A landscape with many valleys, sampled at points; each row gives a point and its height.
From any point a ball takes the steepest step (drop divided by distance) to one of its 4 nearest points. It stops when none of these is lower. Distance is the straight distance between rows; heights are no part of it.
z_279: [-17   1  23  -5 -13 -43 -16  29  -3 -15  -6  22  20  26 -27  25 -34  15
 -13   0  -8 -22  25 -15  -5 -35   7 -15 -24   4  -1  16 -22  12  -8   3
  -4   5  -6 -16  19  -9 -28  -3]  height 3.80
z_675: [  9  15  -8  10   7  13  14  -8  -1   7  10  11 -15   8  -7 -12  -7  -4
  22  -6 -28   9  -2   6 -11  13 -16  -2  12  20 -12  -7 -21  -1 -18  22
  -7 -28   2  31 -24   2   2  17]  height 6.22
z_826: [  4   9 -11  14   2  20  -9 -16   3  -4   4   1 -16  -8  14  -6  26  21
  -4 -32   5  24  13 -21   5   1   5  13 -36  -4  28  -1 -35 -37 -21  17
  -6 -15 -12  21  -2  17  26  11]  height 3.05
z_254: [  6   1  -4  18   1  21   6  -7 -15  17   2 -15  -7 -13  33  -2  25  24
 -13 -21  23  -3  -7   0   8  -4  -8   1 -31  21 -15 -12  16 -47  11   7
  -2  -8 -34  11  -7  26  14  25]  height 4.04
z_421: [-19   4  15  21  -8 -10  10  -1  17   5 -12   6   9  13 -44  17  20   1
  15 -12 -25   4  13 -19 -22  -6  -8  16 -19 -28   0  18 -28  27 -25  21
 -25  10   9  22   8  -8  -9 -14]  height 2.46
z_921: [  3   8 -18  29   6  16 -23 -24  19  -8  11  -7 -24 -34   7 -11  14  36
  -5 -26  -7  25   7  15   4   6  -5  25 -16 -10  39  -4 -21  -2  -5  10
   2   7  -9  16  -8  24   5   0]  height 2.92
z_188: [ -4  -1   7 -10  20   8   2  22   3  13  -8  -7  10  -1  10 -11  -1  32
 -14 -25   3  16  17  -5  -2   3   7   0 -41 -12  35   2  -4 -11 -23  19
  -1  -7  -5   6   4  -7 -10  27]  height 3.86
z_623: [ 10 -14   2   7  18 -23  13  11  -1 -22  22 -15  18  -2 -30   5 -11 -17
  16  15 -34 -33   5  11 -13  12 -13   0  34  -3 -14  26  -2  41   4   0
 -19  -1  47  12  -3  -7  21 -14]  height 4.29
z_180: [-28  25  16 -15 -15  -6  -6   9  10   5 -14   8  22  19   1  -2  -4  -2
  -9  -9  -1  27  -8  -3  -2 -16  20   3 -28  -8   7   6 -26  -1 -40  14
  -3 -12   0  -5  27  -1   2   6]  height 4.58
z_353: [  6  -1   7 -19  16 -12  -5  14  -2  -5  -1   4   0  -4   5  -8 -20  -1
  -3  16 -15  17   1  -9  -6  -5   4   6 -19   4   9 -10  -3   9 -29   1
  14   0   9 -12  -2  -6 -12   5]  height 3.31
z_181: [  0  -7   8   6  10 -14 -13   1 -13   2 -13  11   2  17  -1  -9 -20 -20
  -2  10  -7  12  -5   2 -11   8  21  -2  11  -1  -2  14 -16  24 -13  -7
   2  15  24 -10   6  -1   3 -19]  height 3.48
z_96: [  0   7   3   9  12   0   1  -2   9 -11   1  20   0  -2  -6 -13 -13   7
  -4   1  -8  23 -19 -13  -4   1  18  18 -18 -19  21  -8 -34  27 -30 -12
  22  26  13   3   4  -6  -2  -8]  height 2.78
z_992: [  9  22 -20  -1 -19  27  34   6 -11  23  18  -6 -42  13  22  -1  26   7
 -14   6  -9 -31  18  12  13  41  -9 -43  39  19  -5 -26  23 -24  41  -2
  -1 -27 -17  10 -40   1  -4  32]  height 6.88
z_199: [ 10  -3   7   2  -9  -6  18 -13  16 -29   9 -10  13  12 -34   3  -9 -30
  25  26 -26 -50  19  23  -6   2 -42   6  53  -1 -31   5   5  34  30 -14
 -10  -6  54  -7  -4 -17  24 -29]  height 5.36
z_327: [-20  18  10 -17  -4  10  -5 -21   0  18 -14  -6  15  18   9 -17   9   8
   1 -32   1  29   0  -1   7  -4  11  -3 -29   8  11  11 -10 -22 -20  19
   0  -7 -10   1  26  -9   6  12]  height 4.39
z_358: [-14   8 -12  12  -3  15 -19 -12   2  31  -9   8  -4  -8  -1 -21  20 -29
  14  -1  16  46 -43  -3 -14  -2   7  23   2   5   7  15   6   8 -23   8
   2  29   6   5  19  -8  30   4]  height 6.85
z_975: [ 11 -17  -6   3   6 -28  -9  -7 -21 -13  -9   8  11  -4 -21   3 -12  -8
  16  20 -22 -10   6   3  13   1  -4 -19  23  20 -12  -1   9   4   3 -23
  22   2  30 -32  -9 -41   1 -29]  height 4.60
z_594: [-40  -1  18   9  11 -43 -25  30  -2   1 -11  19  18  26 -43   7 -12  -2
  15  17  21  -5   8 -13  -9 -24  15  23 -23 -34  12   7 -27  17   1   5
   6  55  14 -38  14  -5 -20 -24]  height 5.11
z_666: [ 13 -13 -13  18   2   8 -14  -6   6 -26  13  -5 -29 -42  32  -9 -23   3
   2  16  16 -19  17  18   3  19 -14   2  12 -12  14 -24  26   3   9 -15
   9  -5 -18  12 -33  15   2 -14]  height 4.93
z_638: [-18  23  19  11   6 -24  -4  -4  14  -5   7  11  18  15 -25  14  19 -17
   4  -4  -8  12 -18 -30 -10   6  12  33 -13 -37  20  16 -27  24 -17   4
 -28  30  39  -6  35  -8   6 -16]  height 2.38
z_775: [ 13   2   0  24  20  -1  11   2  30 -35   8  19 -14 -10  -1  -5  -3   1
  16  28 -30  18 -37  10  18  12  -5  34  -4  -1  -3   3 -28  20   2  -8
   3  39  26  17   2  -2  -3 -51]  height 2.39
z_813: [ 16   4  12  -6  21  11   3  22  16 -31  13  16   4  -4   3 -25 -16  25
  -7   2 -16  12   0  -3  -5  25 -11  -2  -5  -3   2 -27 -17  13 -20   7
  19 -21  -9  19   3 -21 -12  -1]  height 3.93
z_141: [ -9  -8  11  13  36 -20  -7   7  17 -16   3  18   4  -2 -20   1  10   3
   6  33 -11  11 -34   2  12   0   9  23 -29 -19   9  -2 -34  13   7  -1
  19  40  39 -14  21 -13   3 -31]  height 1.17
z_129: [  2  32 -11  17 -16  24   1 -10   1  18  31 -10 -44  -2  15 -20  15   8
  10 -24   9  20 -14  15  -4  10   2  13  11   3  13 -12  -4  -9  23  16
  -6 -25 -17  19 -13  32  41  14]  height 0.47
z_150: [-18  -3  19 -42  17  -2  -9  16 -12   1 -16 -20  31  14   8   7  -2  34
 -15 -19  11  12  25 -19   0 -26   8  -9 -30 -14  10   9   6 -11 -20   6
  -6 -10   0 -17  19  -4 -24  15]  height 3.97
z_743: [ 17 -12 -23 -12  -7 -12 -14   0 -15   4   6 -16   3  16 -10  -1 -17 -23
  10  20   3 -13   4  15 -10  -2  -6 -25  34  19 -12  -4  21  11   0 -16
   3 -18   6  -2  -2 -15   2   1]  height 5.00
z_932: [-15 -10   8 -11  15   5 -18  21   6   6 -14  -8   8  -9   5  -4  11  32
 -28 -25  32   0   5 -13  10   0   4  16 -56   1  15   4 -14 -14  -3  -5
  -9  19 -21 -19   8  22   3  15]  height 3.37
z_935: [-12 -19   7  -3  -6 -40  -2   9   0 -13  -7   0  22   5 -41  12 -14  10
  -6  17 -19 -20   8 -23 -21 -15  14  -1   8   7  -2  25  -1  13  13   3
 -17   7   9  -2  10 -17 -10 -15]  height 3.20
z_674: [ 18  20 -15  -4 -13  27  15   1   8  -3  18   4 -37 -13  17 -13  -6 -28
  -5  25  -3  -7 -15  14  -7   6 -12  -8  39   3   1 -37  14  33  20   8
 -10  -4  -3   8 -37  12  21  22]  height 6.49
z_941: [ 23 -24  -2  -5  23   8 -26  13  -3  18 -14  -3   4 -29  46  -9   6   7
 -22   2  31 -20  -7   0  27  -9  13 -12 -12  28   0 -31  30 -22  24 -18
   0  17 -12 -14  -3  26  -9  -3]  height 4.16
z_568: [ -1   1 -22   4   4  12 -18  -5   1   4   0  -9 -16 -48  34 -34   6  11
  -9  -7  32  28  -7   5  21   4  12  19  -8 -10  33  -9  -8   1   5  -4
   1  27 -31  -6  -5  36   5  -4]  height 3.02
z_149: [-39   1  11  -7 -27 -32  -5   2   8  -6  -9   5  20   9 -39   0  12 -16
  25  -5  21  -3  -6 -11 -17 -17  41  37 -14 -29   1  29 -15  15   4  13
 -11  36  21 -30  34   0  -5  -7]  height 4.63
z_682: [ 14  -4   1   8   3  -8   8  -4   0 -37   9  12  18  -9 -48  18 -30   3
  -3  30 -44 -36  20  -1  -9   5 -27 -23  13  13 -19 -21  -7 -18 -13 -32
  11 -21   2 -14   0 -39 -24 -23]  height 7.17
z_243: [  9  -9  -6 -32 -20  -3  14  -7 -24   1   0 -14  14  20  20  -7  -6   0
   1  12   1  -6 -10   9   4  -7   5 -22  15  24  -8  18  18  -7  14   0
  12 -23 -10  -7  13 -21 -19  24]  height 3.89
z_452: [  8   8   4 -15  -8  -6 -11  -3 -19   3  -9 -19  18  12  15  -2 -14 -26
  15 -11  14  17 -15   6 -17 -16   6 -14  28  13 -12  35  23  -2   7  16
   8 -13 -14 -17  19  -3  -9   1]  height 2.66
z_886: [-34  14  29   4 -34 -13   0  -8   7  -7 -18   7   1  16 -51   7  18  -7
  12   4  -5   5  24 -27 -21 -10  11  22 -15 -29  14  33 -16  10 -22  18
 -15  -1  11  -3  25  -1   6 -12]  height 3.54
z_51: [ 17  -4   2   2  12   3  -9   1  22 -42   5  17 -13  -3  -7   3 -16 -14
  12  43 -17   2 -29  25  15   2 -14   3   6   3  -1 -39 -15  17  10  -7
  37  20  10 -10 -22  -5  12 -31]  height 3.68
z_242: [ 15 -24 -15   2  10   2   5  17  -6  11 -13 -14  -6 -33  30  12 -16 -20
 -13  -7  37 -32  24  -1  30   5  -7 -26  15  13 -12 -38  27 -18  20 -22
  -2  -7 -15 -14 -38  -5  -7  -4]  height 4.81
z_791: [ 13  -9   3   3  19 -19 -18  22  -2 -19  -2  15   8   6 -37  12 -16  16
   3  35 -28 -13  24   0 -15 -10  -6 -19 -12  -6  -6  -6 -17  13 -11  -6
  20   9  29 -16  12 -13 -16  -9]  height 3.82
z_366: [  6 -16  16 -26  -9 -24  -9  -7 -33  -1 -15  -7  20  26 -19  14 -18  -3
  22  13   6 -10  -8  -8 -20 -22  29 -16  29   5   0  42  18  -4  27  10
  14  -1 -20 -24  31 -20  -9  -3]  height 0.72
z_842: [ 20 -12 -18 -34  -1   0 -12   8 -31   5  -9 -11  -9  -1  22   5 -27 -28
   3   8   7 -29 -12  20  17  -4  -8 -24  45  -2  -8 -15  10  18  14 -15
  11  -8   9 -32 -13 -16 -19 -16]  height 6.07
z_680: [  4  22 -16  33 -21  29 -10 -33  -2  14  11  11 -34 -19  20 -20  22   1
   2 -22  25  43 -15   4  23   5   3  21   3  -7  41 -10 -16  -9  14  -1
   1  -8 -15  10   2  40  42  -6]  height 2.91
z_636: [-23 -10  10   3  -1 -49 -26   2   3 -13  -4  13  23  16 -44   7 -24  13
  15  14   1 -17   4  -8 -11 -17  14  16   1 -17  12  28 -27  11  11   0
 -15  35  20 -27  27  -9  -4 -33]  height 4.07
z_509: [ -5  10   8  -9 -14   5  -6  -1 -16  21  -2  -7   8  22  -6 -11  -6 -30
  25  -4 -11  23 -30  13  -1   4   3  -9  16  18  -6  27   7   6  -2  17
   2  -9  -3  16   3   4  -4   9]  height 3.79
z_249: [  5  15 -20  33 -24  18  -8 -45  14  -9  12   2 -28 -36  24 -17   7   9
  -9  -4  31  39 -16  22  13   0  -3  20 -10 -20  27  -8 -31   7 -17  -1
   4  15   2  27 -12  38  14   5]  height 3.77
z_479: [  0   5  -1   8  14  -6   4  -8  15 -27  12  -7  16   4  -8   3  15 -27
  40  27 -16  -6 -32   9   1  18 -16  13  36 -18   0  21 -12  46   0   2
 -25  16  49  17  18 -13  28 -15]  height 4.72
z_435: [ -4   3   5  -1  10  18  12  -8 -17  34  14 -33  13   9  29  -9  24  19
 -16 -38   3  -3  19  -2   2 -15 -13 -15   1  14 -36  18  27 -39   6  -1
   7  -9  -6  -9  -6  12  14   9]  height 5.20
z_514: [  8  -2 -23   7 -12  14  34   6  -3   5   6 -17 -27 -23  15  20   9   4
   8   4  -5 -20  34 -16  23  20 -11 -22  13  14  -8 -30  20 -25   9  -1
 -10 -25  -8  33 -37  -7   1  34]  height 5.28
z_996: [ 16  -9  -4  -6 -27 -16  12   1 -30   6   6  -9   6  15 -15   5  -9 -17
  15   4 -16 -13   9  13  -2  20 -11 -23  37  36 -24   4  26   6  13   8
 -14 -44  14  20 -11 -23  -1  22]  height 5.84
z_55: [ 12   9  -8  21  14  13 -15 -13   8   5 -13   7 -18 -35  16 -14  20  26
 -22 -51  31  25  13 -11  18   7  -7  24 -36   1  26  -1  -8 -31  12  -1
 -10   3 -24  13  -6  39  20  -6]  height 1.05
z_359: [ -4 -13   9   8 -30 -46  10  -8 -11  -1   5 -13  16  24 -38  13 -11  14
  14  16 -21  -5  11 -19 -29  -8  17  -2  28  12  -9  34  22  -6  17  24
  -7  -9 -15  -3  21  -4   2   0]  height 2.40
z_848: [ -1 -17   0  -3   8 -18  -7 -12  -6   5   8 -13  15  18 -27   3  17 -22
  27   8  -9  -6 -36   7  -6  -3  -4   9  25   1   3  33  -1  27   9  11
 -24   9  23   9  17   1  15 -11]  height 4.25
z_868: [  9 -17  -6  -8 -17 -46   3  -1 -17 -18  -7   0  27  14 -28  13 -17   0
 -11  30 -10 -21   8  -5  -5 -20  15 -26  31  32 -16  30  27  -6  33  -3
  20 -14 -14 -17  24 -42 -14  -3]  height 2.14
z_734: [ 17 -19   5   6  11 -10  14   1  17 -37   1   4  14  -8 -37  15   6   1
  17  13 -40 -22  -1   4 -16 -15 -25   0   1   2  -8   1 -19  19 -10 -13
  -5 -15  31   9   0 -17  -1 -23]  height 3.46
z_339: [ 24 -14   4  -4  24  17  19   4  -3  17  -5 -12  25 -10  37  11  18   8
 -28 -11  29 -11   3   2  20 -17   5 -13  -2  47 -31 -14  41 -49   9   0
  -1  -6 -16  -7 -22  23 -12  10]  height 5.08
z_3: [ 12   9 -17  12   9  32  18  14 -22  35   2 -33 -14   8  31  13  19   5
  -3 -11  28 -26   7  16   1   7 -39 -32  27  18 -34 -16  55 -39  47   6
  -5 -24 -10 -11 -22   9  -6  31]  height 7.29
z_425: [-22  13 -20 -12   5  21  -5 -12  -3  26   2 -12  -6  -2  40  -2  21  -3
   0 -28  25  22 -29  12  17 -10  13  10   2 -19  15  22   3 -12  -8  12
   5   1 -14  -6  16  23   4  -3]  height 4.73
z_481: [  3  10 -15   3 -10  23   9  20 -22  14   6 -23 -23   7  40 -18   8  -3
 -10 -18  27  -4 -17  18   4   3  -5  -9  34  -4  -3   3  25 -14  17  12
  -3 -16   2  -1 -18  30   2  23]  height 6.92
z_739: [ -2  -9  14  -7   2  -6 -30  26 -10  16  -8  -1   7 -19  28 -20   8  18
 -12 -20  28  35  -6 -21  19   1  22  29 -35 -23  26   4 -18  -5   5   1
   3  36  -3 -34  10   5  -7   4]  height 3.99
z_947: [ 26   3  -2  16   5   2  -3  -1  14 -19   8   0 -28 -26  21 -21 -11   8
   4  27  -1  23 -25   8  11   3  -5  24   7   2  29 -28 -11  25  -7 -12
  22  21   5   7 -17  19   3 -12]  height 3.51
z_808: [-49   2  14   5 -50 -31 -14  11   9  -8 -37  13  10  40 -47  18  24   1
  16  -1  26 -14  28  -4 -17 -29  22  37 -34  -9  11  26  -6  -2   5  13
  -1   8  -9  -2  43  12   0 -23]  height 6.39
z_616: [ 20  12  -2  -2  17   7  -5   9  28 -21  12  16 -23 -32   8 -10  -3  39
  -8 -30  -7  15   5  15  -5   3 -11   6 -29  -8  37 -16 -31   9 -15   9
   0   1 -31  14  -3   3 -19  -5]  height 3.73
z_136: [-34  14  27 -39 -32  -6 -17  21  13  22 -28  15  19  24   6  -4  -4   2
 -15 -28  31  23   3 -12  28 -15  15  16 -54 -37  26  -4 -12   7 -32   3
  14   6 -15 -28  35  -2  -1   7]  height 5.48
z_759: [ -9  21  -5   3 -21  28  -1 -18   6   6  -2  19 -25  -2  -3 -14  15   7
  -2 -23   0  41  12 -10 -10   7   2  10 -44  -4  31  -7 -41  -6 -29  25
  13 -20 -20  20  10 -11  17   6]  height 1.45
z_945: [  9   9  -6   3  -6  11  15   7  -3  10  22   7 -24   2  15   0 -15 -23
  -7  22 -17   1 -12   4   6  24 -19 -15  49  10 -12 -22  14  18   3  -4
   1  -7  -2  20 -28  -7   7  15]  height 6.60
z_920: [ 27  12   4  27 -10  15  23   2  12   4  10  15 -32 -39  18  17  -5  24
  -9   1   1 -26  23   7   1  26 -15 -18  -3  -4 -11 -40  24 -44  26  -3
 -19 -14 -27  47 -45  19   3  17]  height 3.92
z_969: [ 13 -15  -5 -20   3 -13   1   1 -16  -4   6 -16  -6   2  14   2 -17 -20
  10   5  -7 -21  -2  12   4  -1   7 -30  26  22  -1 -23  19 -15  10 -29
  12 -15   8  -5 -11 -17  -6  -2]  height 5.01
z_642: [ 15 -28  -7   5 -37 -29  21 -16 -32  -9  -5   1  15   4 -44  19  -5 -14
  24  26 -23 -32   4 -22 -15  11   8 -20  50  23 -29  39  20   1  40  -8
   5 -15 -12  11  17 -40   0  -1]  height 3.08
z_340: [ 28   3   6  16   5  20   5  -7  15  -1   4  -1  -7 -45  23   7 -15   3
 -28   5  21 -25  17   4   8   4   2 -12  -9  20   2 -30  28 -35  18 -17
 -12   0 -26  13 -26  29  -7  19]  height 1.82
z_617: [-43  14   7 -10  12  19 -17  -3   9   5  -3   3  -5  11  15  14  49  22
 -25 -40  16  16  16 -13  10 -19  10  18 -34 -17 -21   0   2 -45   4   2
  10   9 -36 -15  19  16  41  -4]  height 4.75
z_345: [ 19  -7  -7   8 -13  -5  22  -8  -6 -11   6  13  19  21 -25   7 -31 -25
   2  16 -44 -29  18   9  -7   7 -29 -23  29   8 -20  -5  10   7  -7  -8
   2 -27  19  22 -16 -25  -8  -7]  height 6.67
z_839: [-37  11  21 -17  -7  15  13  11  12  20 -19 -12   2   7   7   1  14  24
 -14 -41  15  15   7 -18  19 -20   7   8 -29 -11 -11   9   3 -28  -6   8
  -3  -5 -27 -17  14  12  11  18]  height 4.41
z_926: [ -7  -1   9  -1   1  -9   4 -11   2  24 -18  16  18  13 -18   8  -5 -19
  17  -1  -3  25  -9  -6  -3 -14  33   6 -19  -5   2  10 -16  14 -21  23
 -11   4  10   6  10 -13  -6   0]  height 4.10
z_529: [-42   8  23 -11 -18 -15 -11 -10 -10  10 -25  21  30  34  -6  19   7 -23
 -10  -9  23  13 -19   0   0 -27  44  10 -18  -7  -3  30  -2   7  -7   2
   6  19  -2 -37  32   9 -19  -7]  height 1.24
z_783: [-20   4   1 -10  -4 -25 -11   1  -8  13  -7   8  24  10 -11  -3   7 -21
  12   2   9  15 -21   7   2  -3  26  11   6  -7  -5  41  -5   6   2   4
 -14  26  18 -17  23  -4  -5 -24]  height 3.43
z_13: [ 13 -16  -8 -24 -13  10  17  -9 -23   7  13 -31  15  18   4  20  -9  25
   3   4   0  -9  28  12 -14 -16   2 -37  27  30 -33  39  57 -11  30   3
  15 -24 -20 -14  17 -27 -19  13]  height 4.64
z_610: [ 23 -14 -14  14   1  30  -7  -5  -1   7   7 -19 -24 -23  44 -11   2  -3
  -2  -6  40  -4  -8  13   1   6   3 -17  -3  18   9 -16  28 -15  15  -7
  -9  -1 -16  24 -30  28  19  22]  height 4.18
z_56: [  0 -25 -10 -30  22 -10 -25  19 -13 -12  -4 -11   7  -7  40   1 -13   1
 -12  -6   3 -19  13   0  28   2  -6 -10  -8   3   7  -1   7 -26  -3 -26
   8   5   1 -27  -2  -5  -8   2]  height 4.00
z_323: [-11 -13  15   4  18  -7   4  17  19 -35  29   2  14  -6 -47  15  17  32
  16  21 -38 -15 -17  10  -3   2 -14  11 -17 -26   8  -3 -36  20  -3   2
   1  26  36   2   7 -16 -21 -28]  height 2.43
z_762: [-16   3  26   3  12 -34   2  17  25   5 -21  26  15  21 -41   3 -11   7
  -3  -2  -9   5  -1 -13 -18   1   1  -2 -42 -16  17  11 -26  19 -32  -4
  -6  16  -1   0  21   7  -7   0]  height 3.36
z_859: [-45  17  25   8 -26 -25  -6  14  10   7 -21  23  17  41 -36  13 -14  -3
  -1 -18  19   9  15 -11 -17 -24   9   3 -39 -21 -10  13 -27  16 -22   3
   7   9  -6 -20  31   8 -18 -15]  height 4.92
z_987: [ 12  -1  -6  -7   8  16  10  -3 -19  14  -4  -6 -19  18  10   8 -17 -32
  -4   2   2 -23 -13  26 -12  16 -24 -26  58  28 -28 -11  40  10  21   2
   3 -33   6 -19 -26 -13 -10  17]  height 6.82
z_495: [  9   5  10  18  -4  16   3 -13  16   8   3   7 -10  10 -11 -19   2 -19
   8   7 -20  25 -11  -3 -14  15   0  10   6  15  -6  -1 -16  18 -15  11
  -8   4  17  34 -18 -10  30   2]  height 6.58
z_74: [ -9 -19   8  -4  -1 -37  -3  -7   6 -22  15  -2  15  18 -46   9  -5 -12
  13  19 -18   2   4  -4 -33  -9 -10   4  12 -13  -6  34 -13  25   3  -7
 -19  10  31  -9  10 -11   4 -25]  height 3.81
z_902: [ 14   3 -20   8   6  26   0  -9 -10  -5  33 -11 -26 -25  27  -7   4  17
   8   2 -13   0  14 -11  -8  10  -4 -14   6  13  -2 -26   0 -19   6  -1
   0 -11 -20  28 -26  11  -8  20]  height 4.97
z_770: [  2  -6   3   5   6  -6  20  -9   4  -8   4  -3  15  11 -44   5   7  -2
  22   0 -47  -2   6 -13 -18  12   1  -9  22 -10 -12  24 -15  24  -1  19
 -34 -10  43  33   2   6   2   9]  height 4.94
z_869: [-15  10   1  37   8  -2   4 -15  23   4   7  12  -7   2 -33  -3  24 -15
  24   0 -15  19 -25 -21 -13   6   0  15  -6 -32   9   8 -33  29 -23  13
  -5  11  20  32  14   2  16 -12]  height 1.51
z_120: [ 14  -6  -8 -22  -1  19  27  -6 -17   6  14 -39  16  27  32   2  23  30
  -1 -29  10  -8  26   7   4  -9 -20 -25  24  20 -34  27  42 -36  19   4
   8 -15   0  -4  -8   3   2  13]  height 5.21
z_899: [ -6  12  -4  17  12  20   3 -14  13  -1 -10  29 -16 -15 -25 -10  10   5
  -7  -9  -8  35 -25   0  -6  16   9  36 -27 -14  20   5 -43  33 -28   4
  10  16   1  17  21 -14  -1   1]  height 2.34
z_318: [ 21 -13  12  12  23  19 -15   5   9  12 -21  -5   2 -28  22  -3   6  30
 -37 -26  21   3  15  -8   8   4   0   5 -47  28   8  -6 -10 -29   4  -8
 -19   0 -21   4  -5  33   6  30]  height 2.70
z_490: [  1   8  13  36  14   6   4  -4  23  -9   7  31   3   0 -15 -16   3   1
  10  24   4  45 -35  -5   5  31  14  36 -11  -7   3   5 -33  27 -26 -16
   5  47  16   4  13  -5  -8 -34]  height 2.20
z_67: [-37  33  13 -22 -15  15 -15 -11  -5   6 -17   5   5  28   3   5  34  -7
  -8 -15  23  32   1 -16   1  -1  23  23 -49 -23   0  12 -15 -16 -15   0
  12   9 -21  -9  29  17  -5  -3]  height 5.22
z_232: [ 13  -7  -6  -3  11   7  -5   2   4   2  -1   5 -15   1  -6   3   0 -39
   9  20  -8 -18 -12  27 -14   4 -20 -11  41  11 -20  -9   7  35  13  -7
 -15   2  28  -2 -13  -8  22  -3]  height 5.79
z_131: [ 28  15 -18  11  -3  13  -7   1  10   1  24   1 -30 -32  24 -20  -1  13
  -3   6  18  21   0  16   6   8   7   7  13 -12  31 -26  -2  -1  -1  -5
   1   5 -14  29 -32  27   7   7]  height 4.02
z_964: [  9 -14 -10   0  12  18 -22  13  -5  -8   4  -3 -24 -18  26  -4  -9   4
   6  -3  11  -2   6  -3   3   0  11  -5  -3  -9   2 -38  12  -3 -14 -28
  -2  -9   5  -5 -22 -12 -10  13]  height 6.95
z_708: [ -7   6  13  17  30  -8  15   1  43 -30  -5  23  13  -5 -40   1  16  17
  11   4 -28   6  -2 -18 -17   9   2  31 -23 -39   6   5 -35  31 -28  17
   6  24  -1  19  19   2  -2 -21]  height 2.35
z_151: [ 12   6  -7   4  12   1   9 -18  33 -19  10   0   1 -10   8  -4 -29 -26
  -4  31 -12 -27 -16  16  17  13 -29  -3  34   3  -7 -53  11  13  25 -16
  24 -17  -4  -4 -40 -16  11 -23]  height 5.91
z_506: [-17  -4   1 -16  20  12  -4  -6   3  13  -9  -7  19  -5  33  -8  22  16
 -23 -40  24  12  -5  -6  18 -20   8  13 -28  -2 -20   8   6 -29  -8   0
   3   5 -10 -20   3  11   7   4]  height 3.90
z_217: [  7 -16 -17   6 -21  -7  34  -9  -5 -10  13  -8  15  -2 -46  21 -12 -24
  19  23 -45 -45  20  16 -32  26 -28  -8  43   6 -21   7  10  29  28  -5
  -6 -29  27  11   0 -11  14   4]  height 6.31
z_424: [ 11  -1 -14   5  -9  21   5  -1 -14  10   9  -2 -13  -6  20  -2   2   2
   2  -6 -17  -6  10  -6   0  -2   0  -8   0   7   8 -17  14 -17 -17   8
  -9 -27   0  16 -21  15  -2  33]  height 5.62
z_513: [ 11 -11 -13  -2  17  17  19   5  -5 -14   0   1 -17 -15  22  -1 -10   4
 -11  17 -15  -8  28   7  18  10  -9  -5   9   5 -19 -36   1   2 -21 -23
  20 -10  -2  11 -13  -7  -4   4]  height 6.57
z_831: [  9  -1   3   6 -10  -8   8  -9  -2  11  -2   7  -6  19 -12   4 -28 -26
   9  24 -35 -21  -7  24 -26  24 -34 -14  46  10 -28 -12  17  40  22  -4
 -12 -14  10  26 -26  -1  18   7]  height 6.56
z_938: [  4 -27  16 -15  19  17   6   4   7   9 -12 -23   8   4  22   9  19  34
 -16 -25   9  -6  11  -9  15  -9  -5  -8 -38  15  -3   2  26 -34  -6  -4
 -14  11 -19  -3   2   2 -15  14]  height 3.35
z_101: [ 22   1 -22   8 -21  14  22 -13  -4  -2  28   7 -15 -22  12  -1 -17 -15
  -1   6 -24 -21  22  -2  10  29 -26 -19  26   9 -15 -37  -2  10 -16  -8
  17 -27 -13  23 -37  -8 -14  21]  height 7.19
z_206: [-23  18 -17 -19   7  22 -19  -3  -6  34  -9 -12   3 -11  49 -11  51  -5
 -16 -43  47  24 -29  -6  13 -17  15  27 -24 -38  -9  10  -2 -32  -2  -7
  15  37 -18 -28  30  34   7 -14]  height 5.63
z_615: [ 10 -10 -18   1   0   9  16  -3 -13   7   3 -17 -24  -7  26  -1  14  -7
  -2   9  15 -13   8  12   9   5 -17 -22  15  15  -8 -24  22  -5  -1 -10
  11 -15 -13  -5 -29   2  -8  22]  height 5.72
z_231: [  5 -31 -13 -38  -5 -14 -16   9 -22  -7   2 -14  10  -2   3   1 -18 -10
  -2  10   2 -15  21  11   7 -10  16 -20  20  25  -6  17  30 -12  10 -21
  20 -12   9 -29   1 -19 -24  -3]  height 4.40
z_863: [ -8  10  17  -9 -22 -11   0  -8 -17  -7  -4   2  25  27 -14  11 -15  -8
  -1  13 -11   3   4 -17 -18  -1  11 -11 -14  18 -20  22  -1 -25 -16  21
 -13 -30   0   1   1 -10 -13   6]  height 4.66
z_620: [-21  17  -8  -7  -3   9 -14 -15   4  25  -4  18  -6 -14  24 -22   5  -1
 -20 -21  15  31 -24 -20  19 -16  20  26 -29  -3  30  -9 -20  -3 -23  12
   2  13  -2 -10  33  -3  -6  -3]  height 4.65
z_922: [-19   5  14 -15  -3 -13 -26  25   6   0  -8  11  24  38 -11  11 -26  12
 -18   5  18  11   6 -21  -3 -31  15   0 -45 -12  14   2 -21   8 -23   1
   4  19   3 -29  18 -10 -26  -1]  height 4.17
z_628: [ -3 -23   4 -25  17   5  16  18 -17  -3 -15  -6  12   8  24  12  -2  23
 -24  -7  -8 -13  38 -23  11   9  -7 -27 -30  12   0 -15  12 -22  -5  -8
  -3  -5  -3   7  -5  -8 -25   9]  height 3.67
z_901: [ 20  15 -13  17  13   4  16   3   8   5  14  14 -31 -53  28  -4 -29 -15
 -27  28   9 -48  -1  33  16  18 -17  -3  31 -27  13 -24  38 -10  34 -18
 -26 -15 -34  11 -33  -3  11   3]  height 5.58
z_746: [ 21   8 -10 -13   2  23  18  18  -9  20 -14 -17 -39  -7  33  14   3 -16
 -17   6  28 -44 -20  14   6   9 -16 -14  40  -4  -7 -14  52  -3  42  -4
   2 -21 -25 -16 -40  13 -10   9]  height 7.83

Where does a ball stop that starts at each point below?
z_424: z_55
z_594: z_366
z_206: z_55
z_969: z_366

Call two points neighbours if one is among the 4 nearest of the other. Go from one point of each pair to the other, from neighbour to neighbour, staying as low as possible. Name the highest point that can't be avoided.
z_141, z_529: z_181
z_759, z_340: z_941
z_759, z_869: z_899
